A landscape with many peaks, sampled at points; each row gives a point and its height.
A climber steps from a point to the highest of its 2 nearest points, and stops where none of them is higher. Distance is the straight distance between rows; heights are no part of it.
<295> height 439: [137 104 168  70 175 131 150 180 119 152  77 162 110 114 106 113  97 110
 164 135 142]
<787> height 67: [119 126 137 151  78  83  94 151 127 119 151 119 173 131 106 186 154 156
 139 101 108]
<816> height 86: [104 108 141 178  83 126  77 122 125 100 135 130 158 131 122 192 136 154
 102 136  92]
<651> height 366: [164 112 158 135 125  81 141 137 107  88 168 140 120 155 165 160  70 103
 135  87 132]
<773> height 249: [121 125 120  91 114  92  81 148 129  66 133 150 100  85  95 150 134 145
 170 182  88]
<357> height 542: [139 140 114 148  75 168 144  65 130 150 151 108 164 186 116 126 135 119
 134 107 143]
<510> height 569: [114 144 125 117 148 109 100 131 174 168 109  97 121  75 150  82 185 146
 126 128 119]
<177> height 557: [105 111 168 143 134 106 112 103 161 123  81 103 151 129 146 131 171 147
  87 141  98]
<986> height 722: [123 103 135  75 119  25 142 126  92 104 128 125 153 161 104 136 145 125
 173  87 130]
<188> height 626: [158 153  89 139  68 131 110  97 100 133 181 138 129 148 108 152 110 151
 138 114 147]
<569> height 460: [152 182 178 113 120 131 122 150 146 179 105 104 161 123 186  97 100 129
 139 113 113]
<457> height 266: [165 140 162 115 163 106 147 172  99 112 118 149 108 130 189 121  48 102
 134 127 125]
<480> height 582: [184 191  92 102 131 146 127 130  78 172 130 152 119 139 148 106  69 144
 108 135 153]
<154> height 307: [163 136 154 156 126 156 139 135 127 134 136 147 114 160 167 140  45 110
 105 116 139]
<566> height 118: [ 95  67 123 189 108 137 119  78 108  57 164 129 118 132 101 196 136 134
  67 152  99]
<950> height 459: [138 193  66 159 147 149 105 144 167 164 165  99 102  75 158  79 150 153
  92 124 159]
<107> height 308: [116 125  66 129 152 169 128 102 123  95 104 153  99  98  96 126 156 162
  76 188 128]
<386> height 253: [120  99 101 112 129 123 109 149 130  48 175 152  86  95  80 149 131 117
 193 159 119]
<667> height 620: [140  96 113 123  98 188 153  77 105 159 124 158 111 165  99 127 104 109
 131 129 155]
<772> height 169: [ 98 105  86 190 165 132 178  99 142  97 163  86 124 134 107 133 155 121
  49 115 135]
<260> height 297: [120 135 117 111 145  98 107 144 127 130  79 160 114  98 120 137 132 167
  79 160 125]
<914> height 642: [129  89 147 103 177 101 174  93 111 100  89 137 102 157 133 116 106 111
  91 136 132]
<833> height 598: [ 91 108 143 114 159 121 156 155 175 136 115  96 148 100 119  86 200  97
 191 100 137]
<1042> height 547: [157 184 107 120  82 154 111  85 110 188 105 138 151 157 132 122 115 171
  79 137 137]
<1019> height 269: [123 112 158 150 163 100 160 180 153  91 147 120 136 121 146 139 130  96
 150  94 139]
<393> height 586: [148 126 115 115  77 146 154  79  94 167 159 139 132 187 107 128 110 104
 162  88 162]
<337> height 640: [106 152 120 106 110 100 100 128 139 163 102 108 160 103 111 114 190 154
 145 125 115]
<709> height 398: [133 186  55 128 122 140 102 116 153 147 152 101 123  81 116 101 181 168
 108 143 138]
<470> height 541: [157 208 122 116 107 176 107 144 158 152 167  91 132 110 146  77 133 133
 184 133 135]
<909> height 332: [ 81 105 114 102 107 147 113 120  93 167  55 164 154 126  79 148 163 160
 112 161 119]
<377> height 292: [107  95 135 166 146 189 132 129 152 103 111 145 109 125 113 143 127 116
 116 159 120]
<370> height 183: [139 164 148 180 131 152  78 131 204 115 148  84 100  87 186 111 139 161
  59 157 101]
<397> height 141: [114 111 103 183 136 141 141  73 133  62 171  94 115 123  98 153 156 142
  74 145 105]
<479> height 419: [143 147 107  88 185 111 183 127  88 132 128 113 130 136 153  70 117  92
 166 120 151]
<1037> height 387: [116 146  89 115 190  60 165 162 104 157 114 112 126 109 166  84 143 118
 103 105 148]
<701> height 104: [105  70 142 163  90 144  76  96 100  70 148 163 132 121 112 203 122 131
 108 166  87]
<76> height 489: [147 101 184  97 103  66 105 147 110  91 128 159 130 131 128 173 103 131
 169 108 114]
<86> height 697: [102  89 117 110  81  91 126 104  87 140 130 140 151 176  80 170 157 125
 149 105 138]
<1028> height 363: [ 75  94 151 126 105 154  96 105 120 147  76 133 170 135 109 138 178 141
 142 155  93]
<403> height 510: [144 150  90 130 118  64 117 143 121 103 186 116 134 125 106 141 131 133
 166  94 133]
<402> height 671: [ 97 103  87 111  60 103  96  89  80 109 143 142 158 130  74 178 163 145
 148 145 106]
<607> height 537: [152 193  90 136 142 143 114 166 129 166 142 129 115 105 154 104 102 149
 107 132 151]
<1062> height 276: [183 137 171 100 126 131 110 138 113 107 146 155  90 123 146 134  54 121
 145 145 124]
<395> height 696: [131  63 154 134 148 132 148  63 118  66 113 149  84 146 118 144 110 116
 100 155 118]
<654> height 461: [109 108 127  83 156 132 129 172 126 127 105 161 107  95  76 123 138 120
 187 146 123]
<233> height 679: [139 115  99 153  90 173 122 110 107 122 168 161 110 149  87 167 103 110
 147 124 146]
<937> height 458: [105 115 137 166 160 133 111 134 199 163 109  85 119  78 175  89 169 135
  78 114 119]
<42> height 552: [145 142 138 142 112 162 115  70 131 145  83 132 134 152 139 127 119 169
  53 161 118]
<456> height 240: [110 128 139 117 114 145  79 163 135 115 115 153 123  88 108 157 144 150
 152 170  94]
<739> height 352: [112 156  75 120 122 178 106 113 139 146 104 132 126  91  96 112 176 168
 109 173 128]
<1076> height 402: [135 118 112 114 203  80 189 154  86 119 109 129 109 138 165  99 101 101
 114 116 139]
<1004> height 379: [150 139 157 128 127  76 130 174  92 148 129 146 150 157 154 155  80 124
 128  85 138]
<315> height 314: [ 89 107 129 173 151 165  99 117 179  98 127  99 112  77 134 126 192 139
 104 171  95]
<835> height 299: [139 104 190 153 124 144 142 158 170  84 166 122 145 132 150 149 104  97
 175  87 127]
<807> height 56: [ 93 123 129 161 102  63 127 155 135 145 162  78 189 144 104 163 179 152
 108  65 119]
<306> height 423: [146 164 170 135 125  92 143 169 124 165 124  92 180 133 235 106  97 112
 110  85 109]
<168> height 247: [124 120 171 132 155 188 126 163 168 143  93 132 112 110 136 109 117 109
 130 155 117]
<849> height 337: [ 86  89 160 182 160 122 111 123 206 107 120  71 117  70 154 120 192 128
  75 128  92]
<826> height 526: [123 145  91 146 142  81 156 147 112 132 169 104 152 154 117 131 142 120
 125  77 155]
<299> height 561: [154 176  64  87  85  90 104 134  84 160 133 161 136 131  98 152  93 173
 118 124 151]
<246> height 287: [158 133 150 124 130 149 117 128 125 138 103 159 102 137 139 146  74 142
  94 156 126]
<230> height 339: [ 83  67 137 150 177 150 149 157 133 111  76 175  99 115  98 151 133 121
 110 159 125]
<560> height 212: [143 156 172 148  91 194  79 179 166 165 114 138 131 109 140 146 108 146
 133 147 112]
<681> height 478: [110 100 145 105 125  92 118 170 114 109 118 165 133 118  86 162 127 125
 174 120 123]
<140> height 262: [115 119  96 122 158 172 112 144 141  76 144 152  75  87  89 124 139 127
 162 183 124]
<250> height 639: [179 164 129 106 102 163 135  41 131 138 128 113 122 166 155  92  96 125
 116 148 135]
<735> height 397: [116  79 151 138 142 154 180 140 125 146 106 146 133 186 128 125  93  84
 133  97 157]
<359> height 250: [124 127 165 185 139 112  96 111 191  81 157  65 117  89 164 128 169 153
  69 138  75]
<989> height 706: [112 122  96  85 158  63 159 130 110 116 119 120 129 135  91 109 160 114
 161 115 141]
<431> height 296: [ 75 121 100 143 129 200  91 115 139 114 120 126 139  91 109 118 189 139
 134 185 106]
<922> height 732: [138  88 134  69  93  53 139 137  76 118 147 171 124 151  96 155 109 107
 194  84 151]
<514> height 438: [ 65  91 179 151 118 155 101 114 171 124  88 103 159 103 136 125 196 125
 132 151  80]
<496> height 610: [177 153 134  90 135 137 146  91  91 147 118 134 116 157 175 101  63 119
 109 138 138]
<159> height 199: [119 130  94 178 182 145 166 114 159 101 148 104 106 121 128 108 143 111
  99 138 145]
<150> height 498: [153 120 129 126  86  62 104 150 107  86 191 146 127 137 113 185 106 135
 173  91 122]
<693> height 376: [113 134 101 124 163  44 157 139 106 160 104 112 153 149 139 122 145 147
  68  95 149]
<925> height 505: [114 142 147 116 152 161 162 151 179 169 119  87 145 106 159  60 154  88
 178 103 148]
<998> height 659: [137 135 166 126 141 122 139  81 149 148  63 108 139 151 169 108 132 143
  61 140 118]
<558> height 171: [139 167 171 179 108 181  57 171 195 133 146 112 108  95 174 138 125 155
  98 146 102]
<677> height 279: [129 138  92 100 161 172 134 129 131 119 108 159  77 102  88 102 127 141
 126 178 146]
<421> height 675: [100 111 126 104 143  94 163 135 133 135 130 106 168 149 100 102 180 110
 192  81 147]
<674> height 681: [123 119  90  97 164 101 174  79 108 112 109 123 117 151 104  96 148 121
 118 136 148]
<83> height 371: [109  84 121 136 178 144 173 153 114 112 114 166  90 148 100 137 106  89
 127 124 159]
<831> height 338: [150 125 156 169 123 148 161 125 137  99 172 113 136 162 161 142  72  86
 137  91 140]
<589> height 718: [115  70 138 101  70 102 145 113  70 158 143 172 120 185  91 166 117 101
 164  84 165]
<545> height 672: [173 141 157 118 103 161 157  60 133 102 167 105 125 167 176 101  88  83
 152 124 129]
<883> height 543: [123 152  75 117 114  85 133 133  98 157 131 132 152 150  94 137 138 152
 119 108 153]
<281> height 237: [126 139 123 158 177 126 136 173 170 102 147 122  99  89 141 111 129 117
 132 125 134]
<544> height 420: [132  87 182  83 162 141 182 160 103 154  90 147 128 154 129 107  83  75
 166 104 152]
<592> height 583: [153 177 117 132  89 152 108 129 136 145 169 121 139 138 112 125 128 137
 186 120 133]
<538> height 394: [156 149 154 117 139  95 155 208  82 170 123 125 166 136 209 125  71 101
 148  76 127]
<158> height 488: [140 165 118 147  90 182 146  84 133 187 115 103 160 175 148 106 105 134
  95 115 144]
<308> height 496: [154 194 156 113 129 146  85 164 167 164 133  98 119  92 181  84 125 137
 145 128 119]
<550> height 447: [135 151 133 110 178 144 176 159 130 166 105 106 129 122 174  62 118  85
 148 124 140]
<946> height 638: [156 132 118 125 125 151 151  44 134  75 182 116  94 152 130 106 124 102
 151 140 134]
<352> height 590: [175 165 109 104  57 154 107  98  92 182 137 148 137 161 118 136  87 154
 134 126 146]
<766> height 707: [ 91 125 104 117  81 125  94 117 116 127 134 117 174 115  82 142 189 147
 182 140 106]
<34> height 313: [118  97 130  99 134 134 115 150  98 148  60 180 118 115  91 152 109 141
  98 160 124]

Call two points neighbours if one is among the 2 nearest of the other. Go from one point of each pair to the other, from neighbour to neighbour, staying as high as possible. Name the lowest point that can't be avoided.
<395>, <989>: <914>
<922>, <545>: <431>
<766>, <922>: <402>
<233>, <998>: <1042>

For each start below, name the point where the climber stops.
<816>: <831>
<709>: <545>
<260>: <998>
<560>: <233>
<1037>: <989>
